Each scene shows the same named points in several views. A view is turned or mirrored, and shifted as a whole, has a little noise and may leave points out.

Scene 1
View 1
Zavog: [-11   6  12 -13 -27  -6  13  20 -15  -3   6   8  -8   7 -14   6  16  10
 -11 -30  -9]
puvaz: [ -4  14  -3  26 -27 -11  17 -11  -7 -11   9  15  -8   5  -3  11  -6  17
   2  -7   7]
solil: [  2   9  13  -2 -39  -4  21   1  -3   7  26  25  -7  -2 -16   9  11   1
 -16  -4  -5]
lizub: [  9  23  24  19 -35   6  29   0  31   5  -6  36  -8   8  -4  11   9  -5
   5  -9 -14]
Sesad: [ -4 -10  -8  12 -19 -25   0   1 -17 -10   7  -3  -9  18  -2  14  10  29
 -18 -17  -6]
norop: [ -4   1   9   4  -1 -12   7  -1  -5  -1 -14 -12 -15  18   2 -10   1   1
  16 -38  -8]
fiv: [ 14   5  21 -16 -18  11  31   4   8   6   1  11 -14  15  -6 -17   1   3
   0 -12  -5]
dape: [ -9   6   2   5 -33 -14  10   3 -18  -2  21  14  -7  -1 -14  14   9  10
 -13 -15  -2]
Tas: [ -2   9  10 -24 -26   2  22  -7 -26  14  37   7 -13 -11 -21 -20  -6 -17
   4 -13  12]
vage: [ -1 -13   1   7  -3 -28  -8  -8 -10   4  -2 -17 -14  19   0  -1   9   0
   0 -33 -14]
zoga: [  3  18   6  29 -31  -8  20 -12  11  -1   4  25  -8   4  -4  12   0   3
   5  -6  -2]
zufo: [ -5   8  11  -4 -31  -5  17  11  -8   0   9  14  -9   5 -12   7  12   7
  -9 -20  -7]
kezug: [  2   5  17  -8  -5   1  18   6   0   0 -15  -5 -15  19  -1 -17   1   1
  16 -33  -6]
nono: [-11   6   3  16  -9 -20   0  -9 -10   1  -4  -9 -13   7  -1  -2  -1  -9
  17 -36  -5]
fedol: [ -7  -4   7  15 -13 -19  -1  20   1 -13 -26  -3  -8  31   5  20  24  29
 -10 -39 -23]
didu: [-10   6  14  -7 -11  -4  13  18  -9  -7 -15  -3 -11  17  -4  -5   9   8
   9 -39 -10]
rozog: [ -5  -6  -6   9 -20 -22   2  -4 -20  -5  14  -1 -10  11  -6  10   6  19
 -12 -16  -2]
Dov: [ -1  17   2  27 -41  -7  22  -2   3  -8  15  32  -4   2  -8  24   6  21
 -12   2   0]
View 2
fedol: [  2  21  35  14  -3  17 -17  -7  16 -15  21  -3 -15 -10   7  12 -22  16
 -24  -4  36]
puvaz: [ -5   3  12  19   8 -12  19  -7   4  -1  35 -26  -6   7   3  18   4 -13
   6  11  18]
norop: [ -3  -3  19   9   5   6  -8 -19   8   9   2  -7   9   1  -1  -7   6   8
 -21   1  26]
zufo: [ -8   6  24  19   1  -9  -7   7  -9   8  18 -14 -19   0 -20  15  -5  -3
  -4  12  13]
solil: [-17  -2  23  22   2 -19   0  21 -15  11  27 -15 -19  -3 -22  26   6 -10
   8  17   3]
nono: [ -7  -3  20  21   5  13   1 -22   2  17   8 -13  16   6  -3   5  10  -4
 -10   1  30]
didu: [  2  11  18   8   4   0 -19 -11   2   8  -3 -12 -13   1 -16 -12 -13  13
 -25   7  20]
zoga: [-20   5   7  13   5 -11  18   3  -2  12  33 -24   2 -11   4  25   3  -6
   7   3  13]
kezug: [ -5  -3  10   1   7  -6 -12 -11   2  12  -3  -9   2  -3 -10 -15   4  14
 -21   5  16]
lizub: [-32  14   0  -3  -1 -18   7  16  -9  20  27 -22  -4 -30  -3  26  -7   8
   4  -4   5]
vage: [ -2  -9  43  25   3  23 -12 -12   8   2  11   5  10   3  -1   9  13   3
 -20   1  35]
Tas: [ -8 -22  18  25  10 -22  -1   2 -22  28   2 -17  -6  19 -39   0  25 -19
   5  27   0]
rozog: [  5  -4  34  29   5   1   1  -4   6  -9  26  -9 -11  12  -3  15   7 -10
  -6  15  23]
Zavog: [ -2   9  30  22   1  -4 -15   3  -8   7  11 -12 -24   5 -26  10 -10  -1
 -10  13  17]
fiv: [-13  -9   9  -2   6 -26 -10  11  -6  10   7  -9 -11  -9 -15  -5   8  12
 -10  13  -1]
Sesad: [  7   0  40  28   4   5  -2  -2  12 -18  31  -5 -15  10   3  18   3  -4
  -8  14  28]
dape: [ -7  -1  32  30   2  -3  -1   3  -8   7  24 -14 -13   7 -19  23   5 -13
   2  15  17]
View 3
puvaz: [  5   3   0   3  -4   9  10  11  -2 -11 -10  -8 -25  11 -14  -5 -28  17
  -1 -21 -10]
Dov: [  8   4 -14   4  -6  24   6  18   1 -10 -13  -7 -28   9  -8  -7 -37  13
 -27  -8 -13]
fiv: [-18  15  -6  -2  -7  23 -11  10   2  25   5   1  -6  -2   0   8  -1  -9
   9 -14 -12]
rozog: [  0   4  -2   9  16   8  18  18   3 -22   0   1 -29   4  -7 -10   3  19
   4 -13  -3]
lizub: [ -3   5 -10   0 -13  27 -15  -9  -9   9   5  -4  -4   6   2   7 -38 -12
 -32 -10 -16]
solil: [-11   8 -18 -11   0  30   2  17  12  -4  -9   0 -20  -3   7   7 -13  15
 -19  -1 -17]
Zavog: [ -4   6 -15   4  22  22  -6  11  15  -7  -6   9 -18   5  14 -13   7   0
   1 -10 -18]
Tas: [-25  11  -3 -33   1  18   1  11  22   2 -18  -1 -16  -7  11  24   4  26
  25 -15 -24]
didu: [ -3   4  -1  13  21  10 -13  -5   4   0   5   8  -7  10   7 -14   7 -12
  18 -25 -14]
nono: [ -1  -1  12   0  17  -4   4 -19  -4 -22  11  -1 -11   8   0   2  -3  10
  16 -25  -9]
vage: [ -3   1   7  12  29  -1  14 -10  -7 -28  25   7 -13   2   1  -4  20   8
   9 -14   3]
Sesad: [  6   3  -5  20  19   9  20  21   0 -24   6   3 -29   5  -9 -18   4  15
   0 -11   2]
norop: [ -4   4  10  10  17  -1  -2 -13  -7  -7  16   4  -6   7   0  -5   7  -5
  23 -26  -5]
kezug: [-10   7   5   8   9   8 -12  -8  -2  11  12   3  -3   5   2  -2   6 -15
  25 -27 -10]
zoga: [  2   2  -1  -2  -9  15   2  -3  -8  -6  -1  -9 -15   9  -8   3 -36   9
 -17 -15 -12]
zufo: [ -5   7 -13   0  11  22  -4  10  10  -6  -6   4 -17   4   8  -6  -4   3
  -6  -9 -16]
dape: [ -4   4 -10  -5  14  17   8  12  11 -20  -8   2 -23   2   5  -1  -5  19
  -7  -8 -14]
View 4
Zavog: [  0   0   9  -3  -8 -14   5 -13  -5  -6 -23 -29 -10  19   7  -5  17 -15
  -7  -2   1]
kezug: [ -8   3  -4   7  -5   5  -8  -4 -15  -2  -4   3 -14  10  -6  -5  25 -28
  12 -16 -18]
fiv: [  1  13 -10   0  -6  -4  -3   2 -20   9  -9 -17 -25   0  16   5  35 -12
  15  -7 -20]
zoga: [ -5   1  -9 -29  -8  -1 -19   4  -7  15  -1 -15 -15  16   4  20   9  20
  -9  -9  -9]
didu: [ -8  -3   1   6  -7  -3  -1 -10 -10 -12 -10  -9  -5  21  -5  -7  18 -28
   3 -16  -7]
nono: [-14  -6  10 -11   0   5 -19 -10  -2   7  -6  10 -12  16 -19  -7   4 -14
 -10  -3 -13]
Dov: [ -1   5  -9 -34 -14  -9  -9  -6  -7   6  -6 -39 -18  22  15  21   3  27
 -19  -6  -3]
Tas: [  7  25  30  -4   5  -8 -10 -19   8  15 -13 -18 -40 -12   7  -7  35  -2
  -2  19 -16]
dape: [ -3   2  12 -20  -5 -10  -5 -15  -3   8 -20 -28 -21  16   3  -1   5   2
 -18  10  -5]
rozog: [-12   2   4 -21  -8   0  -4 -23 -14  -3 -15 -24 -26  22  -3  -6  -9  -6
 -20   7 -17]
fedol: [-19 -22 -19 -11 -17  -1   4  -7 -26 -15 -21 -17   4  44  -5  -4 -11 -28
 -11 -18  -5]
vage: [-20 -15   4 -10  -1   6 -10 -13 -18   8 -24   4 -14  24 -17 -16  -9 -30
 -14   7 -17]
norop: [-15  -4   0  -1  -3   7 -12  -9 -13  -2  -6   8 -12  17 -15  -8   9 -27
   0 -11 -19]
zufo: [  0   2   3 -11  -7 -12  -1  -8  -5   3 -20 -29 -14  16   9   3  15  -4
  -7  -2  -2]
lizub: [  2  -3 -22 -21  -8 -10 -16  22 -11  23  -8 -18  -5  13  18  27  27  15
   5 -19   1]
puvaz: [ -8   9  -2 -28 -11   2 -14 -14  -5  -1   5 -21 -23  19  -1  11   0  18
 -17  -7 -16]
Sesad: [-15  -4  -4 -22 -12   2   2 -23 -21  -8 -18 -27 -21  29  -3  -6 -16 -11
 -23   4 -17]
solil: [  5   8   3 -21  -5 -15  -3  -5  -6  18 -22 -38 -24   8  20   8  18  11
 -10   9  -3]
View 5
Tas: [ -9  51  -9  -3   2  -7  -1 -44  -1  24  30  14  10  34  15  16 -15   4
  21   3  25]
didu: [ -1  -5 -11  -3   1 -12  -7   0   1   8  28   2 -14   9  -3  -3 -16   9
  18   6   3]
fiv: [ -7  15 -11   3   7 -14   9 -14 -21  18  22  20  -4  15 -10   9 -18 -19
  28  13  16]
nono: [ -3  17   9   4 -13 -31   0  -5  19   8  27 -10  -5   2  15  -7  -3  12
  21   8   8]
Dov: [ -8  32   0  31  30 -24  -4 -33 -13   2  -2 -15   3 -10   1  -1  -2 -20
  14 -17  -7]
fedol: [  4 -10 -12  15   7 -30 -12  15  -2  -3   6 -10 -18 -23 -10 -15 -21  19
   9   5 -15]
lizub: [ -3  14  10  13   7 -15  -1 -25 -28   2  13   6  -9 -13  -8 -10   7 -47
  25  -3   0]
zoga: [ -7  24  15  20   6 -29   4 -23  -5   2  11  -9  -1 -12   6  -9   8 -27
  24  -4   1]
vage: [  2  21  -1   7 -19 -38  -2   4  15   8  16  -2  -7 -12   9 -11 -20  31
  15  19   4]
puvaz: [-11  25   3  25  24 -31   5 -21   5   6   8 -20   5   1   7   5   0  -8
  20 -11   2]
Sesad: [ -3  24 -14  25  16 -37  -4  -4   6   6   1 -15   0 -12   1   1 -24  26
   9   1  -5]
rozog: [ -5  31  -9  22  13 -34  -2 -13   8   8   6 -12   3  -3   6   3 -21  23
  12   0   1]
norop: [ -4   2  -1   1  -9 -28   5   8  13   9  29  -2 -10   5   4  -3 -12  10
  25  14   9]
solil: [ -4  44  -7  14  15 -12  -9 -41 -21  12   7   8   4  -1   1   1 -13 -10
  13  -5   5]
View 6
puvaz: [ -9 -17   9  10  17 -12  24 -32   1  34 -21   4  -7  15  -5   3 -11  -3
  -5 -13  -5]
fedol: [ -3 -37 -10  16 -18 -26   7  -8   8   5  23 -11 -19  19  -3 -16   9 -11
 -16 -18 -10]
vage: [ -1  -3 -20   4 -20 -11   1 -19  13  15  11  14 -14  -2   0 -32  -8  -8
 -23 -15   1]
Dov: [ -8 -32  17  12  27 -18  28 -30  -5  28 -15   4  -1  25   5  10   3  16
   1  -4   2]
kezug: [ -1   1   3  10  -5   1   5 -19  18   4  -6  -4 -24 -15  -8 -13   8 -27
  11 -18 -10]
Zavog: [ 16 -27 -11   7   7 -14   6 -33  11   8   4   1  -5  -4   4  -8  11  -7
  14   4  -7]
nono: [  0   3  -4   4 -12  -5   6 -23  10  12 -14   7 -12  -5   0 -19 -22 -12
 -13 -15 -10]
zufo: [  8 -22   0   7  12 -12  13 -32   7  11  -3   4  -5   1   6  -5  10   1
  11   1  -3]
Sesad: [ -3 -28 -19  11   4 -21  13 -29   5  36  12  10  -7  16  -8 -15   1  -5
 -17 -14   1]
fiv: [ -2   0  16   8  17   5  11 -27  15  12  -8   4 -20 -14  -5  -4  29 -14
  26 -11   2]
solil: [  7 -17  11   2  26  -7  16 -37   5  15 -11  13   0   0  14  -1  17  15
  18   8   9]
Tas: [ 16  10  -7  -3  28   7   8 -54  15  28 -25  22   3 -29   1  -7   1  -7
  25   9   2]
didu: [  8 -15  -6  12  -8  -9   4 -22  15   0   2  -9 -18  -8  -4 -11   5 -23
   8 -12 -16]
lizub: [-12 -13  43   8  15  -4  24 -13   1  -6 -20  -5 -16  11  16   6  18  14
  13  -9   3]
zoga: [-13 -11  26   7  15  -7  24 -22  -2  17 -24   5 -10  15   7   4  -4   9
  -3 -11   0]
dape: [  8 -19  -7   4  14 -12  13 -38   5  23  -5  13   2   3   8  -8  -2   6
   1   3   2]

Which points are out of place in each view (at most two, in the order of its rows)? Write none if all are in place.
view 1 | dape, vage
view 2 | didu
view 3 | none
view 4 | none
view 5 | zoga
view 6 | solil

Scene 2
View 1
nizib: [ 20  12  -3  -1   8  -3  -8  -4  -7   4   5  12 -11  -2   6  13 -17   9
  -1  -8   2]
sedu: [ 20  11 -13   4  12   2 -13   6 -10   0  16  13 -11  12  12   1 -11   4
   1   0  10]
Tagup: [ 17  13   0  -5   8  -4  -6  -1  -8  14   2  15 -12   8   0  11 -18   5
 -10  -4   5]
nidef: [ -3  14 -13  -7  13   3  -8   2  -6   4 -11   6   2  20   9  22 -15  -8
   1  -3  22]
gosu: [ -7  14  -1 -20  12  -9   2  -6  -9  31 -28   7 -10  28 -18  36 -17  -1
 -31   1   1]
Tirat: [ 24   7  -6   2  15   3 -17   5  -6   3  10  11 -16  14   7  -3  -4   9
  -3   6   1]
tif: [  8  15  -4 -18  22   9 -12   3  16   0 -10  12   2  16  16   6   3   1
  12   7  35]
bamoz: [  0  18  -6 -20  21   4  -7  -8  18   0 -23   5   2  11   6  27  -1   3
   7   2  26]
Kuv: [  1  22 -28  -4  20  -1  -9   0   6  -6  -2   4  -3  28   5  23  -1   0
   0   5  14]
nudol: [  2   4   5 -28  29  17 -22   3  15   9 -29   7  -1  28  13   1  14   2
   2  17  34]
Soki: [ -1  13  -9 -10  12  -2  -5   3 -13  17  -9   9  -6  26  -2  20 -17  -7
 -14   1  13]
palod: [ 10  12   0 -14  15  -2  -7  -4   1  14 -13  10 -12  15  -3  18  -7   7
 -14   3   4]
Nito: [  8   5   0 -13  21  11 -20   1   4   2 -15   6  -3  16  13   4   3   5
   7   7  21]
lak: [ -7  15  -6 -26  23   8  -8   1  14   7 -26   7   6  25   8  21   0  -6
   2   7  37]
Vovab: [ -6  -1  -5  -5  19   9 -26  -7  -7  -1 -29 -11  -7  22   7  26   2   4
   0   4   2]
fitun: [ 10  13   0 -22  17  -1  -4   6   1  25  -8  20 -11  29  -5   7  -5   0
 -21  11  17]
veze: [ -3   7 -11  -3  11   0 -11   1 -20  15 -12   3  -9  27   0  22 -17  -5
 -14   0   6]
Goful: [ 14  14  -2  -7  13  -5  -6  -8   0   8  -6   9 -13   6  -3  22 -11  11
  -9  -1  -3]
Ziz: [ -5  14 -13  -6  12   1  -7   1  -7   3 -12   3   1  19   8  25 -16  -7
   1  -3  21]
View 2
Goful: [  7  -3  -4   0  17   8  -4  18  21  14  18  19 -10  -6   9   9   7   1
   7 -25   8]
Ziz: [  7  15   4   1  14  18  15  24  15  -4  -4  14 -12  -2   3   7  -3 -14
   3 -26  -4]
nidef: [  7  16   6   3  16  16  14  24  16  -4   0  15 -11  -3   2   8  -3 -17
   1 -26  -1]
palod: [ 10  -3  -1  -4  16   3   4  18  16   9  19  13  -7  -8   8  12   4  -7
  -2 -20  12]
veze: [  3   9  -3 -14  14  15   4   8  17  -7   6   9 -16  -2   7   6  -6 -15
   3 -30  13]
sedu: [  5   4  17  18  24   8  -9  14  28  -1  14  37  -9   4  -1   3  -4 -15
   4 -36  14]
fitun: [ 15  -4   8  -9  22  -5  10  25  14   0  26  14 -10  -2  13  13   0 -26
 -15 -15  21]
gosu: [  8  -1 -18 -36  14  10  13  19  10   5  17  -8 -20  -7  23  11   3  -8
  -2 -14  13]
Soki: [  7   8   1 -13  18  11   9  18  17  -5  10  11 -16   0  10   7  -4 -20
  -2 -24  11]
bamoz: [ 15   5   0  12   8   7  25  36   7   9   3   7   2 -15   0  17  14  -1
  -1 -13  -9]
tif: [ 17   9  20  24  13  -2  21  34  12   0   4  22   4 -10  -5  17   4 -20
  -9 -17  -1]
Kuv: [  7   1   8  16  17  18  14  35  18 -15   5  11 -12   1  -4  -1  10  -7
  -2 -33   4]
Tirat: [  7  -4  15  17  20   0 -11  10  25   2  21  32  -4  -2  -1   7   1 -10
   1 -33  20]
Tagup: [  8   3   4  -1  24   5  -7  15  24  14  20  29 -12  -2  12  10  -3 -12
   4 -24  10]
nizib: [  5   4   5   8  21  10 -11  14  27  18  15  33  -8  -3   6   9  -2  -4
  10 -29   5]
View 3
nizib: [ 17 -11  -7 -24 -10 -16 -42 -14 -23   5 -19  18  15  -7   9  -1 -24  13
   3 -14 -10]
tif: [ 15  -3  -3 -10 -30  -6 -27 -16  -4 -21  -9  -1  10  20   8  -6 -22  35
   5  -6 -17]
Tagup: [ 18 -11  -5 -20  -5  -6 -35  -8 -21  -1 -23  15  18  -5   9   3 -20   7
   2  -9 -10]
lak: [  8 -21   4  -3 -28   1 -17 -10  10 -25  -3  -3  11  25  10 -10 -10  24
  13  -5  -9]
Goful: [ 11 -20  -6 -17 -17 -12 -35 -17 -17  -1 -18  15   8 -11  13   6 -18   6
   5  -5 -10]
Ziz: [  8 -24   6 -15 -13 -10 -28  -9   1  -6  -4  14  19  14  10 -13 -12  11
  12 -20  -5]
palod: [ 11 -17  -6 -11 -15  -6 -26 -13 -12  -9 -17   8  13  -4  12   9 -12   6
   7  -1 -11]
fitun: [ 18  -9  -2  -3 -11  11 -20  -2  -8 -20 -22   4  19   6  11  14 -13   6
  -1   2 -16]
nidef: [ 13 -18   5 -18  -9  -7 -30  -6  -1  -6  -7  13  24  17   8 -15 -14  14
  10 -22  -4]
Kuv: [  7 -14  10  -8 -25 -16 -28 -19   5  -7   2  21  10  17  15   2 -19   6
   3 -20 -20]
gosu: [  6 -43   2  -4  -7   9 -18  -1  -2 -11 -21  10  15  -9  16  11   1 -17
  14   6   1]
nudol: [  7   3  -9  -3 -30  -4 -11 -16   8 -26  -4 -16  16  19   5  -3  -1  37
  14   2 -21]
Soki: [ 12 -21   3 -11  -4   1 -25  -4  -3  -8 -14  14  24   7  11   2  -8  -2
   6 -12  -8]
veze: [  8 -20   1 -15   0  -7 -24  -5  -2  -1 -10  16  29   1   9   1  -2  -4
  10 -15  -9]
Vovab: [ -5 -17  -7 -13 -18 -24 -19 -23   5   1   4   5  19  -3   8  -3   9  12
  23  -9 -13]
Nito: [  9   1  -9 -13 -22 -14 -23 -18  -3 -12  -5  -1  17   9   6  -5  -9  29
  11  -8 -20]
bamoz: [  7 -25   1  -9 -33 -10 -26 -17   1 -16  -4   1   2  14  11 -11 -16  24
  14  -6  -6]
View 4
Vovab: [  5  -6  -2 -16   1 -12  -6  -5  -1 -21 -16   8  -9 -12 -17  -5  -1  -2
 -18   0   1]
Soki: [  2   1  -5  13  -6   1  -3   8  -7  -3 -13   2   8  -2 -10   9 -22  -6
  -6   1  -6]
gosu: [ -2   5  -7  19   1 -14   3  -4   0   2 -20 -20  17 -19 -22   4 -35  -5
  -1 -12   1]
tif: [  7  -1 -19   7   7  -6 -13  19 -10 -21 -20  25  -2  12 -16  26  11   4
 -11  10   5]
nizib: [  3 -15 -20  -8  -4  17  -6   5   8  -3 -13  11   5  16 -11  14 -30   7
 -19  11   7]
Nito: [  6  -2 -17  -5   2  -9 -10   8  -4 -18 -16  20  -5  11 -17  17   8  -1
 -10  12   1]
palod: [  3  -4 -19   3   4  -7  -5  -1   1  -1 -16  -1   8   4 -19  14 -20   2
  -8   7   5]
bamoz: [  6  -4 -15   9  13  -8 -10  16  -7 -23 -27  14   5  -4 -22  17   2  14
 -16  -4  13]
lak: [  4   7 -11  20   9 -15 -10  20 -14 -23 -25  15   3  -5 -20  20  10   3
  -7  -4   2]
Ziz: [  4  -3  -2   9  -3   8  -8  17  -7 -18 -18  14   4  -5 -11   8 -12   4
 -18  -4  -2]
fitun: [  3   7 -20  18   1 -13  -6   4  -9   6 -13  -1   9   9 -17  22 -15  -9
   7  13  -4]
Tirat: [  5 -13 -21 -13  -3   7 -11  -1  -4   4  -3  14  -2  21  -7  15 -15  -3
 -13  26   0]
sedu: [  5 -13 -15  -6  -6  19 -12   9  -7   0  -2  20   0  19  -2  15 -18   0
 -17  21  -2]
nudol: [  8   6 -17  -1  11 -29 -12  10 -11 -27 -22  23 -11   4 -23  20  31  -7
  -2  10   0]
nidef: [  3  -2  -4  10  -4   7  -7  18  -6 -16 -18  15   4  -2 -11  10 -12   3
 -15  -1  -1]

Which points are out of place in each view (at most two, in the order of its rows)? Write none if all are in place.
view 1 | none
view 2 | bamoz
view 3 | tif, nidef
view 4 | nudol
